Each row is a point on a landscape with many valleys, with its height.
From any point a ball rolls to the lowest of the 2 points nearest to it. It stops when none of these is lower. Distance is the straight distance between rows; heights are no part of it.
Q784: [-21 -20  -6  16  -8  16  16  28 -14 -28  31  23 -23 -14 -19   0  11 -17
  -8 -22 -17  -6  19  -6  20  -9  -3 -30   5 -17]  h=621
Q27: [-18  15   9  21  -4   7 -11   8 -35   1  37  17 -35   4 -36  22   7  17
  -4 -23 -10 -29  24  -3   1  -8  12 -13   1 -34]  h=582
Q516: [-11   2 -12  -7  12  16  -3  -6   8 -30  -2  -7 -20   4   5  17  34 -13
  -9 -17  -3  17   1 -42 -12  29 -10 -13  -4  -3]  h=713
Q236: [ -3  16 -19  19 -21  33  20  24   3  20  24  12  -9  -9 -20 -20 -14  17
  23  25   6   4  -4  20 -16   4  29  12  30  21]  h=308
Q451: [-13  -2 -10  -1 -10  22   8   5 -34  10  21  26   8 -12  -6  22   6  34
  11  -3  12  -7  -5   8   1 -11  16   7   7  14]  h=474
Q659: [ -5 -24 -18   4  -7   1  21  14 -14  15  31  19  -3  -6 -16  -3  -4  -2
   3 -21  -5   2   1 -18  31  -3  11  -9  -8  19]  h=697
Q166: [ 13  17  -3  10  25  -6  -6   4  23 -16 -34 -10   1  17   5 -26 -17 -17
  12  21  -6   4   4   4 -27  10 -13  -3  16 -13]  h=250
Q228: [  8 -27 -19   7 -10  10 -16   9  -1 -11  10   8  29 -27  10  -9 -10  -7
 -10 -20  -5  20  -9  -7  -6 -30  -7   9  -1   1]  h=393
Q596: [ -3  35 -12 -17   7  25   6  11  -6   3   8   7 -14   7 -15  -1   0  35
  14  34  17   2  12  -6 -31  18  37  25  -5  11]  h=132
Q609: [  0 -28  27   5   2 -12  11   8   7  -1   3  18 -16 -22 -11  -2   7 -21
 -16  -7 -15  -5   5  10  22 -28   0 -45  30 -10]  h=145
Q762: [ 12 -33  -8 -17 -13 -30   5 -23  13  11   2 -18  18   3   4  -3   9   0
  -7   0  16  20   5 -23  34  10 -10   3 -27  32]  h=490
Q769: [  8  33 -10 -10  11  -1  19  19  -5 -16 -28 -16 -37  26 -12   5  16   5
   8  38  20  20 -15   6 -35  52  11  13  14   7]  h=119
Q969: [ -2  20 -16  -7  13  16 -30   4 -11 -12  -7 -10  34   0   8  -1 -18  31
  11  20  16   5  -1  -5 -25  -8  11  50 -10   0]  h=445
Q462: [  6  14  10  16  -2  -5  -8 -15 -15  57  35  -2 -15  11 -11 -21 -21   2
  -6  -3 -12 -19  -2 -17  18   8  16  28 -20   2]  h=426
Q947: [ 14   6 -12   4   8  13 -19  16  -2  -6  34  -5   0  -7 -14  -7   9  28
  13  13   6  37 -21 -17 -35   8  25  21  28   9]  h=739
Q598: [  6 -14  -4 -21  -5 -19  -8 -43 -13  26  21  -6  11  -3   3  28   8  41
  25  13  29  12  -5  -5   9  11  -1  10 -16  25]  h=641
Q329: [  7  11 -22 -16 -13  29  12  18  -4  -5  -6   9   1   3  12  -4   9  24
  24  25  20  25 -10   1 -19  10  16  19  21  21]  h=359
Q626: [-16  20   1 -10  20   3   1 -11  -2 -28  -5  -8 -35  24  -2  33  27  -5
  -5 -11  -2  -2  16 -20 -17  30   2  -8 -10 -15]  h=725
Q807: [-10  18 -21  -1  -7   0  29   8  12  10   6   2  -2  22  -5 -18 -11   3
  22   9   4  -7   6   2  -3  24  11  -1 -22  -2]  h=352
Q170: [ 24 -19  -5  13   0  10 -12   5  -7  25  39  18  13 -18   6 -19  -3   8
 -11  -8  -1  16 -30 -15  12  -9  10  23  11  21]  h=619
Q137: [ -5  -3  30  11  -3   9 -16  -6  -7  37 -25  24  -3 -13  -2 -12 -21  -5
 -17 -13 -12 -30  10  23   8 -43  -2 -14  10 -18]  h=74
Q842: [ -3   2  13   0   7  -1   5  26  -6 -43 -18  -6  -2 -11   8  19   7 -13
  -8  -1 -15   4 -21  28 -13 -20 -17 -20  26 -17]  h=794
Q134: [ -9 -11  13  -3   5 -14 -15 -22   1  29 -23  -7  11  -4  14  -9 -25 -25
 -19 -14 -14 -20  23 -13  40 -17  -9   0  -7  -5]  h=545
Q374: [  0 -13 -14 -12  -2 -27 -11 -32  22  18  17 -25  20   2   2 -10  -3   8
  12  -8   2  -3  25 -23  32  24 -10   5 -25  11]  h=538
Q133: [  4  28 -12 -10   0  14 -10   9 -17 -20  21   3   0  -8 -15  22  15  34
  14  20  15   3  -6  10 -38   3  22  21   4  -1]  h=205
Q11: [-12  -2   4  26  -7  15  -7  18 -19 -25  43  10 -20   3 -22  18  15   0
  -9 -28 -25 -18  10   1   1  -2  -1  -9  -6 -26]  h=601
Q223: [ 16 -19  13 -28  -2 -28  17 -21  10  23 -17  -4  22  -1  20  -7   3  -7
  -9  12  15   6  -2  -9  44   8 -12   3  -9  32]  h=451
Q747: [ -4  -4  16  -4   5  -8   5  17  -3 -42 -40 -17   7  -2  26  25   3 -21
 -31 -10 -18   8 -21  19   3  -8 -15   2   3 -14]  h=799
Q320: [ 21  25  -2   1  15  -5 -34   3 -10 -12 -18 -38  17   7  -2 -12 -15  21
   2  15  11  -3 -15   1 -25  14   9  47 -13  -3]  h=407
Q632: [ 28  -4 -12 -14 -11 -13  17  17  15  30  12  -3  30   5   6 -39 -12 -17
  -5  15   1  15 -28  -9  13  15  -9  18  15  25]  h=534
Q918: [-31  -4  -8  -8 -10  23   6  13 -49  11  24  15 -12   5 -20  38  -5  32
   5 -18  -1 -25   7   0   9 -20  11  10 -11   4]  h=503
Q514: [ -6 -21 -15  14   0 -10 -19 -22  26 -32  -7 -32  27   0   0  12  -2   3
  -3 -20  -5   8  17  -4  -3  -1 -16   6 -25 -19]  h=422
Q169: [ -4 -18  -3  -5  -6  26 -23  -7 -15  27   4  36 -15 -23 -23  -9  -2  16
  14  -1   1  -5  14  -9  13 -41   6 -28  28   3]  h=406
Q689: [ 17   1  -6 -32 -13 -23  34   2  13  14 -30 -22  29  12  18  -6  -8  -6
  11  24  24   6  -6  20  13  17 -24  11 -17  15]  h=365
Q767: [  2   9 -23   9  -2  13  -3  20  -5 -24  12  -5   7   2  -6   4  -1  20
  15   0  -1   0  -4   9 -32  -1  16  20 -15   2]  h=270
Q194: [ -2 -11  23  37   6 -10 -37 -15  11 -23  14  -8   2  -9 -10   4   8  -7
 -17 -27 -26  -5   6   6   1 -14 -11  -9  -5 -33]  h=506
Q703: [-15  -3  16  24 -12 -25  13   4   1  -1 -14 -13  15   2   8  -2 -33 -19
  -1 -18 -19 -28  20  22   5 -27  -9   0 -26 -22]  h=347
Q741: [ -5   1  10 -19   6 -14 -28 -37 -10 -19  -8  -1  16  -4 -11  52  27  25
  10   5  22  -1  11  13  -4 -16 -18 -22  -4  -4]  h=317
Q681: [ 14  23   3 -18  12 -15   4   2  -5 -12 -30 -23 -22  36   0  26  27   3
  -5  33  29   5 -15  12 -38  41  -2  13  -8   7]  h=73
Q658: [ 16  12  -2  19 -12  22  -6  10   1  25  12  12  -2  -7 -11 -32 -18   8
   8  13  -1  -2 -16  24 -10  -7  14  10  30  14]  h=369
Q175: [-25  10  14 -20  15 -16  25 -20   0  -7 -41  -9 -15  21  24  36  11 -10
  -4   2   8 -18  17  21  -5  15 -13 -12 -23 -14]  h=752
Q888: [ 12  15  -8 -13   3   9 -20 -20   8   7 -21 -10  30  -6  25 -25 -16  -6
   7   8   2  12   0 -18   0  -6 -11  14  11   4]  h=723
Q4: [ -2  13  15  17   7   6  -6  14  -1 -11 -32  -5  -7   8  22 -25 -31 -25
 -18  -1 -30 -13  -4  15 -19 -23  -7   9  11 -25]  h=215
Q99: [ -5  24  -3 -26   3   9 -19 -21  -7  29   6   2  10  10  -7  -9 -16  24
  18  27  15  -2  42 -38  -6  10  29  34 -32   2]  h=540
Q411: [ 25  -8   2  10   7 -18   4   8  10 -15   7 -12   3  -4   0  12  16   4
 -17  -5  -5  16 -38  18  -2  14  -6   3   6  10]  h=695
Q764: [-20  19  23   9  14   9  12   8 -13  -4 -15  15 -22   6  -8  12  -6  -1
   5   0  -1 -42  24  28  -5 -22   1 -26   7 -32]  h=636
Q629: [ -7 -12  25 -14  -4 -32 -10 -16  -4 -22 -11   0   9 -13 -12  43  11   0
   4  -6   5  -9   3  26   6 -21 -17 -42   3 -13]  h=279
Q77: [ -5   6  12   6  -1 -16 -22 -26 -19  32  24   2  -9   3 -13  21 -13  25
  -2 -31   0 -28   9  14  17  -4  11  15 -28  -6]  h=567
Q113: [-11  23  19 -20   8   0 -30 -30 -25  -1  -4   2 -20   8  -9  49  24  24
 -17 -14   5 -17   9 -12   3   8   2   9 -15 -13]  h=546
Q465: [ 27 -16   9 -21   3 -46   8 -14  26  -8  -9 -16  -5   1  12   8  26 -19
 -14   6  14  19 -14   3  12  14 -29 -11  -5  11]  h=355
Q429: [  2   3  18  15  -5  12  -1  11   5  12 -17   8  11 -13  16 -34 -24 -28
 -12   2 -21  -8  -9   7  -3 -18  -9   3  25 -11]  h=112
Q844: [ 23   5  -9   0  -2 -23  -3 -10  25  22  28 -11   3  14 -10 -14  -3   2
   6  17   2   7  -8  -6  -7  32   0   3  -8  11]  h=626
Q406: [ -8  -4  11 -18  11 -24  28   2   6   7 -25  -3 -19  18  33   4  13 -31
 -26  -1   8   4  -6 -11  30  28 -19   4 -12  15]  h=778
Q275: [-17   6 -16 -15  10   6 -24 -20  13 -33 -12 -20  23   6  10  20   8   5
   0 -14   1   5  19 -18  -5   6  -6  17 -27 -17]  h=469
Q58: [  4 -12   4   2  17 -18   2   8  32 -43 -17 -16   2  -5   0   9  20 -27
  -9  -1 -14  28 -14  -7 -18   5 -17 -24  21 -14]  h=693
Q645: [-14  12 -21   5  -6   1  31  27   9 -33   4  -8  -2  21 -13   1   4  -5
  20   5  -1   5   7   6 -26  31   1  -8 -22  -8]  h=248
Q618: [-28  21   4  -8   4  23  27   9  -3  10 -27  16 -19  13   1  -4  -5  -4
  10   8   2 -23  21  11   3   3   8 -23   5 -12]  h=647
Q531: [-18  -5 -24   3 -17   9  33  27   1 -45  27 -11  -1   2 -11  26  21  -4
  10  -3   3  -2  -8  15 -10   8  -3 -16  -8  -5]  h=162
Q898: [ 14  23 -31  -8  12  12 -22   4  -9   0   5 -13  30   5   0 -21 -13  23
  28  40  19  15  10 -29 -35  13  15  46  -7   1]  h=477
Q567: [ -2 -23   9  16   6 -24 -22 -15  26 -27  -3 -23  13 -12  -4  17  11  -9
  -7 -24 -10  12  10  -3   7 -16 -15 -19 -11 -20]  h=468
Q419: [ 14  18  12   8   9   9 -20  -9   3  15  -7   2   3  -4   1 -12  -3  11
   2   4  -2 -10 -14  15 -16  -6   8   0  13  -6]  h=278
Q914: [ -4  -2 -11 -14  -9  28   6   4  -6 -18  17  15 -26 -22  -9  23  38   8
  -8  10   0  15  -7   5  10  -2   9 -23  40  21]  h=785
Q39: [ 20 -22  14 -33   4 -16   6 -26  -1  16 -18  14 -15   0   3  10  24 -13
  -1   0  25   7   0 -12  36  -2  -5 -34   5  28]  h=266
Q949: [ -8  27  17  26  30  16 -16   6   1 -30 -29  -2  -6  18  12 -15 -14 -21
 -12  -2 -15 -17   3   2 -30 -10   5  12   7 -22]  h=288
Q284: [-15  -7  13   5 -10 -34  18   6  20 -20 -20 -26  17   7  16   8 -20 -26
   2  -4 -10  -7   9  28   9  -9 -12 -12 -28 -18]  h=343
Q371: [-14  13  -6   4   2  28 -17  -9 -12  24  17  11 -11  -1  -6 -13  -5   5
  -6 -16  -4  -6  17 -50   4  11  15  28 -16 -11]  h=606
Q250: [-17  11 -22   0 -11  32   6  10  -5  32   2  23  -7   4   4 -30 -12  -9
  -7 -12 -17  -8  10 -40  19   7  14  11   3   5]  h=634
Q765: [-12   2  -5 -10 -19  36   5   5 -25  19  28  23 -41 -18 -13  22  24  14
 -11  -1   5  -8   0  -2  25   7  20 -16  31  24]  h=779
Q199: [-10   1   5  -1   2  23 -37 -20   1 -18 -22  19  14 -21   6  11   3  12
  -6 -15  -5  -1   9  -1 -15 -35 -11  -8  11 -24]  h=364
Q517: [-10 -10  24  19   2  -3   4  16   8   5 -17  24 -17 -13   6 -14  -8 -25
  -6  -4 -12  -8   3  32   4 -38  -3 -37  34 -21]  h=75
Q52: [-13  27 -16 -12  11  18  -8 -16 -14  18  16   9  -9  11   2   8  -6  16
   8   0   2  -2  26 -41  -8  25  25  32 -30   1]  h=575
Q726: [ 10 -12  22  15  -3 -18 -23 -20   2   6  10  -7  15 -13   1  12  -5   1
 -29 -28 -10  -8 -15  10  23 -13  -9   9 -11   4]  h=640
Q188: [ -8  -9  12   4   8 -44  39  -2  20  -9 -34 -16   5   8  26  -5 -20 -26
   4  17  -2  -3   5  29  -4   3 -20 -19  -7 -13]  h=261
Q455: [ 13   7   3 -22  -6  25 -17 -25   1  36 -17  14  17 -16  18 -25  -9   2
   7  12   9   2  -8 -10   6 -19  -6   7  19   9]  h=737
Q846: [ 16  18 -12  23  13   1 -12  26   7 -34 -33 -22   8  10 -11 -13 -21   2
  16  11   2   7  -4   6 -42   5   4   8   4 -18]  h=311
Q774: [  3   9  24  41   9 -16  -8   3   3 -16   8  -8 -20  10  -9  -3   3 -12
  -8 -14 -26 -11   0  21 -16   0  -4 -11  -1 -25]  h=547
Q996: [ 11 -10  10  24 -18   2  13  20  -2  24  23   6   0  -3  -4 -29  -5  -8
 -13  -1 -16  -3 -24  32   7  -7   7   0  17   9]  h=318
Q555: [ -2 -15  20  -2   2 -24 -14 -11  11  11 -15 -21  23 -15  33 -16 -12 -38
 -33 -13 -17  -8   5  -7  43 -18 -11  12  -1   5]  h=566
Q34: [  3  10  -6 -15  -2 -13  -6 -12   6 -16 -35 -27   5  22  15  22  20  -2
  -6  17  29  12   0  -4 -16  35 -13  16 -27  -4]  h=153
Q906: [  1 -24  15  -7   5 -44  24  -7  29  -2 -11  -8   9   5   7 -17  -2 -39
  -8  -1  -1  11  17 -13  22   3 -12 -21  -8   0]  h=471
Q729: [  3 -11  18   9  10 -30 -21 -17  21   2   2 -34   2   0  21  -8   2 -12
 -33 -23 -18  -4  -5   3  25   2 -15   7 -11   0]  h=603
Q797: [  8   0 -10 -34  -8  17   7 -15  -2  41  -9  24   1   5  10 -25  -4   1
  14  16  18  -2  -5 -16  17   4   6   3  18  33]  h=750
Q595: [  6 -10  -9 -11   7  19 -14 -17  13  18   2  23  -8 -13  -3 -16  14   0
  11  -2   4  17   1 -30  11  -1   1 -31  19  10]  h=437
Q259: [-15 -12 -18 -16 -19   1  39  13  -5 -31  10   4   0  -3 -11  27  22   4
  25  15  18   2  -2  26   2   3  -3 -33   0  17]  h=222
Q38: [ -7  14   6   4  -8   6  13  -1 -12  41  10   2 -16  11   4 -13 -15  -2
 -14  -6 -11 -23  -7   3  25  11  18  17 -17   1]  h=315
Q654: [-18   2  25 -18   6  -4  25 -19 -11  11 -39   5 -21  17  35  19   7 -25
 -18   2   6 -18   0   1  15  15 -17   4 -10   6]  h=764
Q548: [ 23 -23 -20  -5  -7 -23  14  20  18 -20  14  -3  25 -15  -4  -8   5  -6
  11  -2   8  17 -10  -5   1  -6  -4 -15  -6  13]  h=704
Q425: [ -4  18  21  16   0 -17  20  11   1 -23 -17  -4  -7  10  -3   8 -12  -7
   7   9 -13 -28  -7  55 -24 -10 -10 -14   6 -29]  h=599
Q991: [ -1  -7   3 -29  -3  26   0 -12  -7  42 -11  24 -31   4  -5  -8   0   4
   7   0  11  -5   8 -18  31   8  16 -10  17  30]  h=760
Q735: [ 28   1  -9  -9   0  -6  -1  -6  27   5 -13 -32  44  -2  10 -36 -28 -18
  12  16  -5  13   1 -13  -6   1 -26  11   7   0]  h=705
Q750: [  9  -4  -7 -16  17 -39  13  -5  20 -14 -36 -39 -12  35  18   3   4 -19
  -6  26   1  22 -11  -4  -8  40 -39  10   0  10]  h=467
Q643: [  2  23  17  33   6 -12   1  28 -11 -32  -4 -23 -20  13  -7  20  -3  -4
  -7  -2 -19 -25 -16  39 -28   2   8   7   5 -19]  h=579
Q716: [-12  10  12  19  14  16 -26   5   6 -31 -24   0   4  -9   1  -1  -4 -10
 -10 -14 -11 -13  28  -1 -26 -25  -7  -6   1 -40]  h=335
Q656: [  4   0   3  -3  -4 -20 -20 -38 -18  33  21   0  12   3   2  26   0  43
   8  -6  15 -10   0   6   5   1  16  25 -26  12]  h=609
Q522: [-19   8  14  11 -17  -4  -9  -7   0   7 -26  -2  22   9   1   3 -37   3
  17 -12  -2 -22  24  32  -4 -38  -5  -2 -23 -19]  h=269
Q181: [ 16 -27   1  -1   3   5 -28 -21  16   3  -2  16  11 -31  -1 -11  14  -4
  16   0   7  25   2 -18   2 -20  -9 -29  21  -5]  h=411
Q862: [ 13  17  -1  22  18 -24 -16  15   0 -36 -11 -40   5  15 -15  -2 -18  12
   9   6   6   0 -19  16 -38  24  -2  24  -4  -6]  h=358
Q203: [  2 -22  27 -32   3 -24  24  -6  -2  22 -28  17 -12   1   9   6   3 -26
   0  -3   7 -11   6  -9  41  -6  -1 -40   5  19]  h=238
Q612: [-17  -9 -17  24  -8  20  -4  10 -15  15  28  26  20  -2 -12 -23 -22  23
  23  -7   1  -9  26  -7 -16 -35  15  17 -17  -3]  h=623
Q642: [ -3  15  19  -4  12  -4  13   1  -4  -9 -40 -14  -4   7  36  11  -7 -14
 -14   2  -9  -5 -22  25  -9  -1 -12  11   0  -4]  h=807
Q858: [-21   7   5  -7  11  11 -30 -24  -4 -17 -20  -8  10  -2  20  24  10   7
 -20 -31  -4  -1  13 -25  21  -1 -11  11 -30  -4]  h=502
Q361: [-10 -16  15 -22   2 -19  18  -7   1 -22 -11   8  -9  -6  -6  31  20 -22
  -3  -4   3   2   4  10  13  -8  -9 -40   0  -7]  h=243
Q971: [-27   4   1 -22   2   6 -11 -25 -20 -15 -11   4  -3   8  -2  38   8  12
  -7 -21   9 -13  19  -9  16   0  -3   3 -25   1]  h=528
Q646: [ -2  20  16   6   2   9 -17  -9  -9  30 -10  15 -15   2   6  -1  -9   5
  -7 -10  -5 -25   7   9  10  -8  14  -1   0 -11]  h=188
Q552: [-11 -13   8 -12  -1  -3  19   1   0   1 -18  22 -17  -2   1   2   4 -16
   1  -6  -4  -8   9  -4  21 -10   1 -45  16   5]  h=201
Q558: [-14  31  14 -18  18 -10   1 -14   1  -9 -18 -11 -35  30  12  32  15  -1
  -2   8  12 -18  10   0 -21  31   1   4 -26 -12]  h=738
Q210: [ -1  -2  -4  -8   5 -16   5 -23  22  19   9 -13  -9  18  -5   4  10 -14
  10  -2   4  -1   9 -12  12  35  -7  -1 -16   6]  h=580
Q393: [  2  30 -15 -16   8  14 -14  -4   5   7  -5   1  23  12   2 -23 -23   7
  25  30  11  -1  35 -35 -24   7   8  31 -10  -8]  h=507
Q905: [ 12 -10 -12 -10 -24   0  36  28   8  23  14   7  22  -4   3 -34  -7  -3
  15  20  10  10 -20  17  12   7   1   4  10  27]  h=488
Q433: [ -8 -16  -3  32 -13  14  17  32   3 -31  34   2 -24 -12 -16 -10  18 -19
 -20  -7 -23   4  -7   6  -6  -4   2 -15  20  -5]  h=639
Q14: [  5 -34 -12   8 -10  16 -12   5  -6   9  15  24  11 -39   1 -20 -15  -1
  -9 -20  -1  15  -4 -13  18 -43   0  -9  18  11]  h=431
Q617: [  3  28  -7   9   1  11  26  35  -1 -13  -4 -16 -21  22  -3 -17  -7  -3
  -6   5  -7   2 -15   8 -14  39  14  26   6   5]  h=271
Q499: [ -4  -9   0 -11  -9  28   7   3 -22  43  14  27 -36 -12  -6  -7  12   2
 -24 -13  -1 -12  -2 -18  46   0  15  -7  17  26]  h=769
Q469: [ 18 -13 -17   5  -5 -22   8   8  34  -6   5 -17  32  10   1 -24 -13 -14
  17  10   0  20   3  -8   1   9 -17  -7  -5   0]  h=678
Q827: [ 19  -8  -1  19   8 -21 -11   2  26 -28  16 -10   1  -4 -16  -3  20  -7
  11   0  -9  18 -12   3 -16  -5 -21 -37  19 -15]  h=677
Q7: [ 22 -23  23 -19   7 -21  -7 -28  12  -4  -4   6   0 -15   6  18  35  -5
  -7   0  10  18 -19  -3  13   3 -20 -26  12  14]  h=305
Q950: [ 22 -15  -7 -12  -4   9   2   2  10  26  13   8  13 -12   7 -33   0  -9
 -19   0  -6  13 -21 -21  16  10  -4  13  12  18]  h=576
Q840: [-18 -28 -26  16  -5  16  -2   3 -25  10  31  27   1  -6 -20   1 -19  23
  36 -19   2   4  24 -17  -3 -27  17  -8  -5   8]  h=653
Q131: [  6   5 -15 -17 -15  13  22  12  -4  -1   8   6 -11   3   5  16  18  18
  18  15  20   7 -21  19  -6  21  12   2   4  28]  h=316
Q823: [ 11  22   6  23  -4  -1 -29 -15  -5  40  37  -1   0   7 -22 -25 -21  12
  -4   7 -10 -10   9 -17 -14  17  19  28 -16 -13]  h=509
Q611: [ -1   8   3  33  -9   1 -13   3 -11  17  41   7   4   7 -12 -25 -22  12
  13  -2 -13  -9   9  -1 -18  -3   9  21 -22  -7]  h=571
Q993: [-18 -19 -21  14 -12  23  10  19 -11  13  46  19 -26 -10 -32   2  -5  11
  17  -9  -3 -12  20 -13  15  -7  19 -12   3   3]  h=676
Q453: [  0 -31  -7  13  -6  33  -8   5 -14  31   8  26 -16 -18 -15 -18 -13  -6
  -2 -20  -3   3   8 -20  29 -39   3 -16  13   1]  h=428
Q428: [-12  27  12  -2   8   4 -19 -14 -23   9  22  15 -32   4 -19  29  21  24
  -3  -6  -3 -19  20  -5 -10   8  23   7 -15 -23]  h=563
Q351: [  8  -7  -3 -14 -10  -2  18  -6 -13 -24   8   6  -3   3  -6  33  39   6
   7   8  14   8 -15  14  -1  20  -7 -20   0  19]  h=265
Q337: [-13  -3 -25  -6  -2  28  -5 -10 -32   2  14  22  10 -11  10  14   9  41
  25  11  28  25  -5 -16 -12 -11  13  17  19  30]  h=438
Q47: [  2  -6 -31  -5  -4  33   1   4 -11   0   4  10  29 -10  17  -9  -3  24
  10  13  17  28 -15  -7  -9 -14  17  27  12  27]  h=400
Q112: [ -8  33  -2  -8  -6   9  28  20   2 -10   0 -10 -40  25  -3   9  20   3
  -3  13   2   7  -5   3 -16  46  13   0   4   5]  h=179
Q740: [ 16 -21   8  19  -1   4 -12  -2 -12  18  29   9  11 -22   1  -3   1   8
 -27 -26  -6  -2 -28  10  20 -24   0  17  -1   9]  h=656
Q929: [ -7  19  30  16   3 -17  14   1  -8   4  -4   3  -9  18 -10  12 -13   4
   3  -9  -8 -41  11  45  -4 -14   5 -12 -11 -31]  h=620
Q923: [-17 -15  -3  -4   0   3  -7 -10 -35  28  20  10 -11  -3 -19  30 -17  32
   8 -28  -4 -19  11  -5  27 -16   8  -5 -25   3]  h=529
Q398: [ 12 -18  -3  -9  18 -52  20   0  39  -3 -11 -28   1  12  15 -13  -2 -31
  -9  19  -2  23  -3  -2  -1  21 -26  -7   4   4]  h=416
Q715: [ -5  18 -20   0  -7  31   8   8  -5  21  28  19  -1  -4 -16 -24  -9  35
  25  27  19   5  15   0 -31   1  34  23  17  12]  h=232
Q415: [  0   1 -18   3 -14  -4  25   6   7  31  13  13  17   7  -2 -26 -21  -2
  26  13   3 -13   2   5   5   2  11   0  -1  11]  h=433
Q74: [ 27   6   7  -1   2 -22 -14 -10  15  18   7 -26   9   6   3   4   6  14
  -7   9  -2   9 -31   0   1  22  -2  21  -5   7]  h=667
Q437: [ 12 -23   1  -1  -9 -14  21  10   6   1  17   7  10 -18  -4  -6   4  -7
 -12 -13   2   8  -7  -3  22  -3   6 -21  -8  14]  h=717
Q120: [  1  -4 -31  32 -10  21  -6  26  -7 -22  15   9  17  -3  -4 -23 -26  10
  22   7  -3  13   4  -2 -37 -12  18  33  -5   3]  h=346
Q101: [ -2   6  21  14  -6  13 -35  -9  -5  20 -18  10  22  -9   0 -17 -30   5
   2 -13  -5 -25  19  17 -10 -45 -10   3   0 -24]  h=173
Q970: [ 20  -2  -1  11  16  16 -19  11   5 -30   7 -15  -4 -15   0   6  26  -2
 -26  -8 -18  23 -40 -10  -9   8  -3   5  29   3]  h=712
Q631: [ 18  -9   4 -18 -10 -27  47  11  10  12 -19 -10  18   7  19 -16   1 -19
 -17  16  18  12 -20   6  29  18 -14   9 -12  28]  h=410
Q475: [ 14 -24   3  20  -6 -11  13  30  15 -34  27  -3   2 -18 -18  -9  20 -12
  -3   2 -16  14 -23  10 -10  -5   1 -34  23  -4]  h=658
Q270: [ -2 -12   6  -6  -2  20 -29 -18  -8   0 -10  24   7 -26 -13   5   6  19
  10  -9  14   5  13  -6  -1 -37  -7 -26  32  -9]  h=387
Q479: [ -3  -4   0 -10  -5  14  10  16  -8 -40   4   3 -15 -14 -14  23  31  -3
 -16   5  -5   4 -17  21  -1  -3  -8 -25  37  -5]  h=790
Q897: [ -2  -4 -11 -17  -9 -14  23 -10  12  -3 -24 -19  14  24  22   3  12   0
   5  20  17  12   0  -7  -1  33 -24  14 -35  10]  h=268
Q301: [-13 -18   5   7   7 -13   3  -7  21   8  -3  -7  -2   5   5 -18 -14 -36
  -9 -20 -19  -9  22 -26  32  -1  -9 -15 -17 -11]  h=514
Q438: [ 18   0 -16  17  -3  34 -12  18   2 -19  22   4   2 -22  -6  -3  18  15
  -6   2  -5  33 -32 -16 -16  -4   9  13  32  11]  h=724
Q835: [  2   0   0  -6  12 -23  21  13  22 -10 -32 -15  14   6  10 -10 -18 -16
  21  29   4  10  -4  24 -27  13 -23  -8  10  -8]  h=174
Q373: [ -8   8  -7  -2  14  17 -11   1  10 -40 -12 -12  -1  -4  -2  11  13 -22
 -11 -11  -9  19   0 -25 -17   5 -13 -11   3 -26]  h=703
Q886: [  4  -4   5  19 -14   8  19  40  -3  14  -6  14   3 -13  16 -30 -21 -25
 -25  -4 -10  -5 -20  25  12 -20   9   9  17  10]  h=219
Q722: [ -4  -6 -10  15 -10  10 -10   7   0 -18  12  -4  16 -10   4   1  -5   5
  -6 -12 -15   8  -5  -2  -7  -6  -2  18 -17  -6]  h=341

Where does a ball stop that starts at each point below?
Q373 | Q514
Q747 | Q469
Q918 | Q531
Q371 | Q835
Q764 | Q514
Q453 | Q429
Q411 | Q681
Q598 | Q681

Call two points neighbours if one is among the 2 nearest of the other. Go from one point of each pair to the other, from neighbour to neighbour, staying as low as possible. Name the highest point that can't be avoided.
Q514 and Q429 | Q971
Q552 and Q429 | Q658
Q681 and Q552 | Q750
Q514 and Q469 | Q437
Q646 and Q835 | Q703

For each start below, name every point that the ball comes to, in order.
Q656 | Q77 Q923 Q918 Q451 Q337 Q47 Q329 Q131 Q351 Q259 Q531
Q438 | Q970 Q411 Q74 Q844 Q210 Q374 Q762 Q223 Q631 Q689 Q897 Q34 Q681
Q740 | Q170 Q950 Q632 Q905 Q415 Q807 Q645 Q531
